A landscape with many peaks, sampled at points; each row gives a point and its height.
A climber steps from a point to the highest of its 2 nearest points, and stops where none of them is higher. Distance is the straight distance between rows; heights are no part of it.
(812) h=576: [145 113 179 146 132 103 112  98 145 134 150 162 132 138 142 100 200 136
 188 103 142  87 127 145 152 110 172]
(634) h=741: [ 75 101 112  60 133 158 144 130 131 116 134 116 130  57 165 139 119 162
 110 118  83 104 153 135  85 181  92]
(607) h=438: [114 131 115 150 116 147 127 142 139 120  76 133 112 143 125 153  82 121
  85 126 143 157 124 148 121 153  88]
(357) h=139: [189 122 143 140  97 115   5 124 101 160 137 126  99 180 158 140 129 110
 109 108 100 134 122  89 160 123 159]
(248) h=85: [140 157  84 161 143 145 180 164  68  97  98  74 116  92  93 111  39 123
  83 163 128 199 122 141  95 147 106]
(333) h=912: [113 138 135 185 141  97 165 108 111 129 112 141 159 166  58 133 131 106
 127 126 195 129 142 184 144 116 115]
(702) h=393: [134 153 173 166 119 113  83 102 164 136  85 166 124 184 124 120 165 131
 112 101 155  90 172 141 187 122 126]
(234) h=426: [113 106 136 152 115 122 163 123 143 130 130 143 136 120 107 152 125 126
 133 121 154 133 133 148 107 148 102]
(448) h=170: [187 151 139 133 118 110  24 130  73 161 142 114 123 192 153 144 108  92
 119 122 102 109 143  65 183  94 164]
(858) h=20: [169 106 104 156 106 160  78 152  80 136 107  80 106 148 116 133  87  82
 124 123 115 181 112 138  95 127 122]
(685) h=343: [123  87 118 130 100 155  63 139 164 117  76 148  92 137 153 156 101 148
 114  98 124 125 123 129 105 164 119]
(436) h=664: [149 127 169 161 138  97 118 107 121 135 148 147 146 151 125 119 169 113
 174 111 142  89 127 148 162  98 158]
(173) h=287: [115 153 135 118 122 113 136 146  87 113 147 107 144 118 138 155 104 119
 105 151 108  68 159 118 125 119 109]
(339) h=863: [167  91 141 135 123  94 125 118  89 141 186 135 135 133 107 129 159 102
 182 115 123 126 104 133 127  89 169]
(124) h=243: [119 135 123 106 119 127 141 154  90 111 145  98 132  96 152 162  84 137
  97 143  96  89 146 121 103 140  84]
(449) h=563: [101  80 113 165 118 133 149 120 151 136  99 152 131 133 110 146 104 138
 128 111 174 171 119 171 100 158 104]
(355) h=679: [174  98 116 144 129 119 135 131  78 136 179 107 128 137  93 115 138  97
 171 135 125 174  84 122 108  93 160]
(26) h=289: [136  92 151 144  90 134  67 130 137 129 105 159 104 146 144 157 128 129
 123 106 126 109 135 125 141 145 119]
(267) h=435: [153 125 110 101 134 129 156 144 151 141 170 135 118 110 125 116 141 145
 157 143 107 178  84  96 120 106 155]
(125) h=349: [157 122 174 166 109 102  71  96 144 145 106 159 113 176 119 132 159 121
 124  94 144 116 149 135 171 127 142]
(886) h=253: [182 117 119 133 114 124  45 132 134 158 141 133  84 148 160 111 153 140
 129 136  96 183  87  76 137 117 183]
(105) h=303: [ 71 164 162 121 137 134 122 123 190 108  85 156 133 154 157 106 163 144
 100 139 128  65 161 118 159 134 131]
(776) h=258: [114 153 113 136 142 128 187 136 176 123 118 151 126 122 115 120 128 147
 114 147 146 165 113 124 123 135 110]
(849) h=886: [101 103 108  38 131 161 125 140 134 139 146 120 136  64 183 145 163 159
 131 136  78 109 121  90  99 130 124]
(417) h=803: [123 150 152 181 126  98 136 102  83 122 117 133 177 166  56 135 123  87
 134 120 186  96 151 189 153 103 122]
(797) h=261: [100 103 130 108 111 149 142 120 228 126 108 168  95 106 155  99 167 197
 163 116 150 155 120 106 129 149 142]
(837) h=134: [151 144  96 142 108 176  71 160  82 115  80  67 108 161 135 147  34  79
  70 123 103 160 125 139 106 131 108]
(411) h=555: [161 117 102 147 142 114 170 138  62 131 192  90 145 118  82 124 120  82
 155 154 122 187  96 139  92 102 136]
(668) h=746: [ 86  76  90 167 125 156 143 126 160 140  82 128 101 136 106 132  96 159
 109 101 187 196 117 180  85 165 115]
(108) h=917: [ 81 114 110  33 152 169 141 137 122 125 148 104 134  52 179 146 145 163
 108 132  70 106 141 101 101 158 106]
(502) h=615: [171 143 114  56 175 107 136 118 114 167 161 129 138 111 173  94 194 124
 186 146  96  85 104  66 165  60 169]
(306) h=110: [158 141 130 139  83 153  57 146  93 118  87  90 122 187 116 147  55  79
  85 111 118 143 140 125 137 120 107]
(802) h=129: [138 176  98 143 135 137 163 163  94 113 111  94 120 118 101 123  64 119
  77 163 126 180 117 126 115 143 113]
(462) h=249: [135 187 108  98 131 105 136 146  58 125 155  93 147 125 137 146 112 120
 105 167 114  50 147  98 138  92 130]
(557) h=359: [155 140 151 134 138 109 106 106 199 135 141 174 101 134 167  88 211 171
 168 123 128 124 117 102 166 115 178]
(507) h=631: [119 114 125 171 109 122 125 124  81 125 103 109 149 154  84 168  72  84
  89 119 158 146 144 170 112 146  95]
(349) h=160: [133 158  94 128 118 154  91 165  72 110 103  84 111 144 148 165  33 103
  70 142  95 145 122 113 119 132 108]
(386) h=199: [174 163 110 111 135 110  62 141  58 156 148 104 139 170 146 148 102  82
 124 148 111  71 135  62 178  76 161]
(3) h=104: [140  58 135 155 100 120 117 120  62 130 155 106 153 120  90 170  97  86
 148 106 139 124 107 165  87 136 121]
(843) h=185: [109  88 126 122 123 112 206 116  87 126 161 123 158  63  84 144 100 121
 151 105 140 147 143 185  82 158  91]
(159) h=454: [ 39 123 153  78 141 147 164 113 186 114 132 136 141  88 158 116 143 147
  98 119 101  85 161 144 125 171 109]
(623) h=523: [153 142 119 125 157 107 162 131 129 133 174 138 136 129 106 107 144 125
 163 146 113 169  88 110 136  86 153]
(181) h=739: [105 126 122  28 166 152 136 126 139 152 158 122 137  77 179 115 184 141
 140 138  73 100 127  68 134 108 149]
(131) h=304: [ 68  84 150 107 115 148 142 107 222 119 109 164 112 118 150  95 180 172
 157 116 158 121 144 125 125 154 134]
(629) h=437: [146 188 162 148 123 109  77 122 143 126  95 155 132 178 127 109 155 138
 123 128 142  73 147 126 199 102 146]
(202) h=90: [149 164 137 147  88 130  63 135 106 123  90 120 126 199  95 139  86 100
  88 114 129 136 151 123 158 114 122]
(746) h=538: [115 113 107 171 117 141 130 133 115 124  71 103 126 155  97 149  70  97
  72 114 160 167 137 183 107 155  85]
(552) h=242: [118 120 129 134 149  93 237 108  90 113 171 126 163  73  68 130 124 125
 157 121 152 144 149 179 107 132 107]
(712) h=608: [ 74  95 133  92 124 143 157 131 128 108 134 111 138  78 147 139 106 142
 107 115 107  89 165 153  92 183  77]
(512) h=577: [105  93  76 149 134 171 145 133 177 123  76 128  94 113 122 120  87 151
 101 114 158 202  95 151  77 163 120]
(811) h=362: [133 160 112 168 141 101 198 122  85 110 137 112 151 126  52 112 110 110
 119 154 165 170 117 162 113 126 120]
(415) h=561: [ 72 143 136  72 147 142 188 128 156 115 145 118 150  79 141 114 145 154
 118 136 100 110 160 127 112 161 107]
(434) h=141: [123  63 127 152 109 109 164 109  67 119 159 114 155  89  82 163  93 108
 143 108 151 135 125 185  80 159  97]
(191) h=366: [ 43 111 156  93 129 152 156 111 215 119 114 159 127 106 155  97 159 154
 122 119 139  99 152 127 133 162 124]
(563) h=479: [174 189 160 138 142 103  61 126 120 135 123 135 133 180 151 108 159 136
 142 145 120  79 128 107 213  82 167]
(446) h=298: [ 80 177 140 126 144 139 156 131 220 110  84 161 118 148 144  96 167 170
 113 152 144 100 149 108 157 132 123]
(298) h=564: [172 144 143 107 160 102 108 125 121 161 157 130 139 140 171 102 186 134
 174 138 108  70 107  88 177  66 169]
(851) h=299: [121 139 123 162 149  95 216 106 105 117 158 136 159 110  65 119 118 120
 137 133 174 156 129 171 110 133 118]
(69) h=47: [179 108 109 167 108 144  99 156  42 138 146  61 124 137  89 140  91  63
 154 133 131 184 117 145  93 113 121]
(499) h=344: [ 87 140 120 118 131 138 189 125 193 118 115 149 127 106 134 120 135 161
 117 138 145 132 143 129 119 155  99]
(806) h=727: [131 129 146 184 116 108 120 114  72 127 136 112 163 166  66 158  99  70
 117 120 163 120 142 173 132 115 110]
(492) h=186: [129 165 107 135 141 126 172 150 140 120 128 122 125 120 114 122  97 128
 105 158 118 174 104 113 118 132 122]
(81) h=478: [128 117  72 139 136 183 127 151 166 115  69 117  84 111 135 133  63 142
  79 123 121 183  98 139  79 160 117]
(875) h=285: [180 108 131 137 107 116  57 103 163 135 136 155  86 142 157 104 188 160
 149 125 120 199  91  92 143 122 201]
(758) h=425: [132 147 162 141 147 116 131 107 199 125 113 173 122 151 144  85 194 162
 165 126 148 101 131 127 180 120 149]
(186) h=315: [166 128 141 127 119 113  74 101 184 144 143 171  89 141 168 109 200 172
 146 126 117 156 104  90 158 123 185]
(29) h=198: [135 149 105 112 117 131 127 164  77 112 133 101 121 121 152 167  51 122
  79 148  97 113 125 110 106 140  99]
(762) h=363: [ 98  99 127  88 112 149 150 134 176 125 138 138 126  83 148 129 153 162
 154 121 113 131 126 117 101 148 119]
(112) h=506: [ 76  81 117 114 107 148 137 125 130 102 108 122 121  87 146 153  87 139
 112 101 128  95 159 169  76 191  69]
(153) h=456: [157 138 102 165 143 112 191 132  80 116 168  97 141 125  62 111 127  89
 154 151 152 200 110 157  97 110 126]
(711) h=670: [125 135 117  32 183 141 148 120 125 161 164 130 151  82 171 112 204 132
 178 144  81  96 118  66 143  83 160]
(506) h=441: [143 158 126 139 151 102 163 129 129 126 159 132 151 136  96 117 139 123
 151 149 135 124 102 130 144  95 139]
(578) h=449: [ 87 161 113  82 151 136 212 139 174 112 131 130 128  75 130 110 130 175
 117 141 118 148 154 119 114 156  92]
(227) h=348: [ 97 149 165 149 114 127  98 114 175 124  77 167 112 168 150 122 156 135
 104 122 143  76 174 128 172 137 118]
(37) h=472: [ 85 130 141  68 151 143 178 118 146 125 167 119 157  71 144 123 173 144
 144 129  94 104 142 129 122 129 127]
(803) h=307: [116  96 108  89 112 154 133 141 199 116 111 146 104  91 153 120 136 182
 155 124 121 158  96 101  99 156 136]
(852) h=498: [118 133 185 129 154 109 129  97 174 132 136 156 142 135 164  73 217 140
 181 108 139  73 132 144 168 111 165]
(197) h=221: [153 183 108  95 128 111  89 141  52 140 144 103 149 153 156 161 100 100
 115 163 114  38 141  73 164  73 150]
(583) h=360: [121 156 141 136 141 129 151 131 212 123 105 180 108 146 134  92 169 171
 144 136 146 129 126 105 158 125 136]
(238) h=364: [126 132 137 138 130 117 158 131 125 125 149 131 145 122 114 140 131 124
 141 135 130 110 129 140 118 118 118]
(252) h=519: [187 159 149 131 160  90  74 122 103 154 149 129 136 167 160 110 168 124
 162 139 117  73 111  99 195  71 174]
(903) h=301: [144  83 168 160  96 116  67 105 131 141 129 164 112 145 131 134 157 127
 146  98 135 123 135 130 142 133 156]
(657) h=404: [118 112 100 138 116 166 102 144 162 123  74 135  94 128 149 151  70 129
  85 111 124 148 108 140  96 167 100]
(643) h=71: [161  80 129 162 110 129  91 142  44 138 164  88 138 144  91 156 101  66
 143 119 127 157 112 144  88 121 127]

For each start below, name the point where the climber stops.
(26) | (668)
(607) | (333)
(434) | (339)
(629) | (108)
(306) | (173)
(802) | (415)

Call two points neighbours if one is among the 2 nearest of the other. Go from one point of each pair to the other, from neighbour to neighbour, staying as high as possible. Name the lowest point that can't be avoided.
(668) / (623) | (238)
(758) / (173) | (357)
(339) / (333) | (26)
(702) / (758) | (446)
(333) / (668) | (657)
